Each row is a point on a landscape with many peaks, with its height.
From any point a climber takes the steepest step (rise divided by distance) to one of its 6 nearest points. It stops when none of these is higher. Distance is the straight distance between rows; heights are no part of it.
(757) (h 3.74): [-40 -31   7 -13   1 -25  54  15 -55  -4  39  -7   4 -32 -37  21 -33  12
  36  46  -8]
(704) (h 5.71): [-58 -24  12  -5  14 -27  41 -22 -35  -8  46  19 -29  16  43  35  18  59
 -34  21  54]
(598) (h 2.27): [ 31 -65 -43  25  18  35  -3  -3 -25  -4  33 -33   6 -57 -23 -23 -56  -7
 -13 -31 -33]
(146) (h 3.28): [ 79  58 -39 -71  34 -27 -13 -29 -14 -19 -39  21   7  65  45  -5 -22 -38
 -10   2   3]
(515) (h 2.15): [ 65 -73 -40  41  31  38 -17 -16  -3 -12  -3  -1 -16 -46  33 -55 -61  32
  -9 -55  44]
(752) (h 2.70): [ 29 -44 -26  13 -17  75 -43  10   2  68  -2 -44   6 -71 -22 -17 -67 -14
  16 -10 -52]
(207) (h 2.90): [-15  11 -21 -13  27 -64  22 -17   2   4 -29  15  12  61  34  22  11  10
 -29 -27  32]
(209) (h 4.25): [ 53   5   3  14   7 -36   4 -16  12 -42 -13  11  -2  46  44 -31  18 -23
 -48 -58  31]
(2) (h 6.10): [-28  35  36  18  33  -9  22  14 -28 -48  48  45  -4  22  -6 -21  18  18
   0  53  19]
(689) (h 4.34): [-10   1  24  15 -28 -34  13  36 -25 -33  38   2  -3  -5 -29   8 -21   5
  -7  14  14]
(407) (h 3.03): [ 11   5  17  11  77  -8  30   6  -8 -37  34  25  -2 -16   0 -42  -7  19
 -12  30 -41]
(506) (h 3.96): [-25   3  23 -14 -54 -27  26  46 -55 -30  53  12 -22 -13 -20   3  11 -20
  35  61  34]
(560) (h 3.07): [ 13 -28   0  24  -1 -10 -20  18  17 -17  12 -24  11 -30 -31  15 -34   5
 -12 -38 -29]
(743) (h 3.97): [ -8  23 -16   0 -89 -11  22  53 -53 -26  40  10 -32   0  -6 -37  47 -79
  44  50  11]
(770) (h 3.83): [ 10  -9  15 -23 -47  -5   9  42 -37 -31  45 -28  -4 -36 -17 -26  -5 -33
  26  32 -10]
(705) (h 4.11): [ 60 -12 -76 -11  55  -1  -7 -46 -16 -19 -33  15  44  10  57  10 -23 -43
   8 -45 -37]
(692) (h 2.81): [-18 -21 -37  23  29 -45   1 -22  24  11 -29  14  40  10  -1  45   3  -1
 -10 -66 -13]
(46) (h 3.64): [-23 -36  -4 -21 -46 -11  50  20 -50  37   4 -45  27 -40 -32  21 -35 -13
  34  22 -42]
(179) (h 5.12): [ -8  62  43  38  42   1  10  29  -5 -45  42  50  -7   8  14 -56  18  -5
 -18  57  -7]
(679) (h 6.48): [-16  94  11  16  24  -4  15  -3 -31 -48  18  63 -13  70  22 -55  50  12
 -58  37  22]
(26) (h 3.49): [-24  24   2   9  -9 -47  -7  -6  29  14 -19  16   5  63  19  35  27  17
 -53 -19  54]
(544) (h 5.16): [-33  31  54  -1  19  -4  42  32 -23 -14  33  49  -7 -22 -12 -30  -1   4
  17  90 -20]
(832) (h 1.91): [ 31 -58 -55  49  30  22 -17 -18  24   7 -17  12  32 -38 -24   0 -18   0
 -15 -84 -43]
(434) (h 4.30): [  6  27  21 -19 -25   4  29  50 -48 -28  40  33 -30 -39  -9 -54  45 -65
  41  87 -22]
(345) (h 4.26): [-66   9  55  27 -69  29 -22  11  40  28  28  23 -39  16  -2  69  47  44
   3  58  66]
(741) (h 3.65): [ 12 -18  10 -25  17  16  26  29 -40 -32  40 -14  -7 -44 -18 -48 -35 -13
  30  50 -42]
(670) (h 5.28): [-49  -4   7   8  15 -28 -14 -14  39  37 -12   8  -8  38  36  68  36  47
 -40 -19  50]
(316) (h 2.99): [ 52 -24 -34  16  36 -20 -14 -28  31 -17 -43  -5  10  15  37   7  -8 -19
 -25 -82 -20]
(657) (h 6.16): [ 50 -46  -1  16  29  15 -15   3  -8 -45  37 -10 -31 -29  18 -60 -39   6
 -10 -11  18]
(763) (h 0.29): [-54  -6 -61   0  52  26 -16 -65  62  33 -61  43  67  24 -27  61  43 -20
  51 -38 -31]
(632) (h 3.19): [ 36  65 -19 -27 -24 -51   1 -13  -5 -26 -21  22   2  97  41  -8  20 -23
 -48 -20  51]
(740) (h 4.17): [ 24  53   6  33   9  29 -12  22 -28 -83  55  42 -25   7  11 -62  33 -47
  -4  51  15]
(362) (h 3.01): [ 16   6   7  24  36  26 -35 -45  54 -16 -18 -11  13 -12 -68   8  20  41
  27 -43 -41]
(113) (h 2.26): [-15  -2 -36 -15  70 -54  36 -41 -14 -11 -18  20  35  36  20   5  -8   7
  -9 -25  -2]
(673) (h 4.48): [ -29   25   42  -11 -101    3   16   50   11   48  -17  -16  -24  -25
  -30   10   28  -23   43   44    1]
(89) (h 3.73): [-53 -56  18  12   0  -3  19 -13 -16  25  25   1 -34 -10  34  89  18  69
 -34   0  40]
(377) (h 3.38): [ 62  24  14  25   6 -15 -33 -12  69 -16 -54  12  -1  40  23   3  19 -10
 -29 -73   1]
(50) (h 3.13): [ 25 -49  -6 -12 -34  20 -13  39 -29   7  19 -43   2 -63 -13 -25 -59 -26
   9  -1 -26]
(319) (h 5.24): [ 26  28  17  23  -5 -43   9   7  -3 -52  25   8   6  37   9 -20  12   6
 -42 -31  31]
(717) (h 2.79): [ 30  21  -3  15  35  -8 -32 -31  78   6 -76  -1  12  25  24  22  16   4
   1 -55 -20]
(123) (h 4.43): [-22   3  49  12 -46  -6 -10  44  25  13  -5 -16   6 -20 -55  30  -2   7
  34  21 -13]
(811) (h 1.81): [ 40 -29 -32   9  68 -19  12 -27   0 -49   5   2   4  -8  30 -41  -6  -1
 -27 -47 -21]
(727) (h 5.82): [ -9  45  17  40 -12 -21  13   3 -20 -57  43  22   0  53   9 -22  27  -9
 -46  -6  49]
(307) (h 3.91): [  5   8  51  32   1   9 -36  14  59  -9   2 -11 -23 -17 -54   5   0  14
  12   3 -22]
(240) (h 3.84): [-16  35  52 -58 -62  35  11  21  16  68 -23 -63 -14 -21 -24 -43  43 -32
  58   3 -59]
(799) (h 2.32): [ 10 -56 -27  34   8  10   5   3 -28  -3  23 -24  34 -52 -39  12 -47  -3
  -6 -40 -46]
(318) (h 3.63): [-10 -12  13 -25 -39  41  -2  16  -1  72 -13 -61  18 -43 -31  -6 -24 -25
  38  13 -83]
(408) (h 4.41): [110   5 -35 -13  11  22 -42 -27  19   7 -67  -8   5  31  80  21 -22 -36
 -13 -67  11]
(826) (h 1.80): [-19   0 -43   9  36 -35 -10 -24  55  28 -70  14  45  33  -2  51  12   1
  -3 -47   0]
(289) (h 3.75): [ 20 -25  22  -2 -55  17 -42  52  -5 -17  19 -32 -18 -36  -4 -33 -12 -33
  12  13  -2]
(542) (h 3.34): [ 45  -3  23  28  17  55 -68  -9  61 -11 -12 -27 -13 -27 -39 -14 -11  27
  10 -20 -14]
(340) (h 6.21): [-14  95 -23 -52   0   3   1 -26 -12  16 -26  84 -14  86  47 -24  54   7
 -63  81  29]
(783) (h 1.31): [-59 -31 -24  16  44   6   5 -40  48  54 -34  14  27  10 -11  76  31  48
  -6 -33   5]
(564) (h 0.45): [-33   1 -35 -73  60 -36  24 -47 -21  22  -7  31   3  48  83  38  34  26
 -23   9  34]
(497) (h 3.17): [  6  -8  24 -34 -49  60 -54  19  36  35 -13 -59 -17 -51 -13 -39 -18 -22
  31  11 -43]
(174) (h 2.30): [-50 -26 -42  -9  42 -39   6 -24   7  33 -26  10  24  33  48  68  13  25
 -21 -34  35]
(344) (h 2.87): [ -8   9   8  -4  19  52 -29 -24  24  13  -7 -45  20 -19 -88  28  -8  29
  45   8 -54]
(772) (h 4.24): [ -6  13  21  36   1 -39 -10   8  43 -14 -18   7  12  37   2  20  11  16
 -36 -38  20]
(796) (h 5.43): [ 91  19 -61 -31  25  18 -24 -32 -21 -22 -59   6  49  28  45  64 -46 -62
   3 -30  -8]
(715) (h 1.52): [ 44 -70 -40  13  44  51  -3 -20 -30 -26  37   1 -18 -66   0 -79 -63  14
   5   4  12]
(370) (h 3.51): [ 47  34 -11 -35  44 -37   7 -21  -5 -44 -13  25   0  58  38 -31  14 -10
 -35 -19  17]
(857) (h 4.36): [-19  72  36  27  37 -18  17  11   5 -10 -11  82   3  30  39 -49  19  15
 -60  38 -20]
(215) (h 2.01): [ -7  12   9  -3  47   6 -22 -65  50 -39  -7 -11   7  36 -67  21  34  53
  45 -34   2]
(624) (h 4.42): [-65  14  12  23 -31 -10  -1 -12 -12  13  26  25 -27  71  56  48  64  35
 -69   3  91]
(836) (h 2.69): [ 50 -38  -5  48 -25  41 -46   8  17  -6 -10 -13 -40 -46  19 -54 -67  10
   7 -11  53]
(646) (h 4.03): [-42  -9  20 -42 -72 -20  61  20 -48  46  -4 -27  -8 -35  -7  31 -18  -9
  48  40   8]
(67) (h 3.47): [-67 -43   2  21   4   0  18 -15 -16  39   1  -5   4 -28 -18  78 -10  55
 -10   6  28]
(711) (h 3.70): [-57   4  40  21  15  -6  -7  -5  54  25  -7   5 -11  17 -27  52  26  68
   2  18  35]
(865) (h 5.23): [-57   7  53  19 -53  10   9  18  13  37   8  -9 -20 -20 -23  66   2  33
  19  45  42]
(114) (h 3.16): [  7   7   6 -81 -39  60 -29 -17   8  39  -5 -88 -15  -9 -35 -36  12 -10
  72   5 -57]
(406) (h 4.16): [-27  11  23 -29 -97 -17  56  41 -62  28   5  -7 -28 -23  -7 -26  39 -47
  37  26   4]
(325) (h 2.17): [ 38 -47 -20  14 -43  59 -63  17  20  39 -10 -45 -26 -69  -4 -50 -74 -12
  13   4  18]
(247) (h 4.20): [  0  -3  24 -20 -95  18   9  65 -11  38  -8 -32 -25 -31 -10 -47  38 -68
  12   9 -15]
(211) (h 3.99): [-31 -19  -4  10  37 -44  31 -13 -22 -21  18   4   6   9 -16  12 -12  33
 -22 -10  15]
(872) (h 3.00): [ 40 -19  -4 -24 -32  37 -16  43 -18 -31  52  -6 -40 -35  19 -83 -15 -39
  27  52  24]
(733) (h 7.62): [-47  52  18 -19  37 -30  27 -15 -18   1  17  61 -16  51  42 -17  32  34
 -45  39  36]
(789) (h 1.83): [ 11  18 -61 -57  55 -47  11 -48 -29  -7 -44  21  33  55  44  25 -14 -22
  -6   5   7]
(512) (h 3.48): [-39 -17   0  14 -18  16  18   1  -6  51  10 -34  36 -42 -66  60 -38  29
  33  13 -40]
(184) (h 2.71): [-13  -1  -4  10   3  72 -16  -4   3  36  -2 -41  37 -27 -82  22 -21   6
  45  -7 -85]
(807) (h 4.08): [  1 -13  19 -37 -82   1  24  40 -19  51 -16 -53   1 -37 -12 -20  -5 -43
  28   0 -46]

For each start below, name the point where the climber stops.
(752) | (865)
(184) | (865)
(370) | (733)
(632) | (733)
(717) | (733)
(207) | (733)
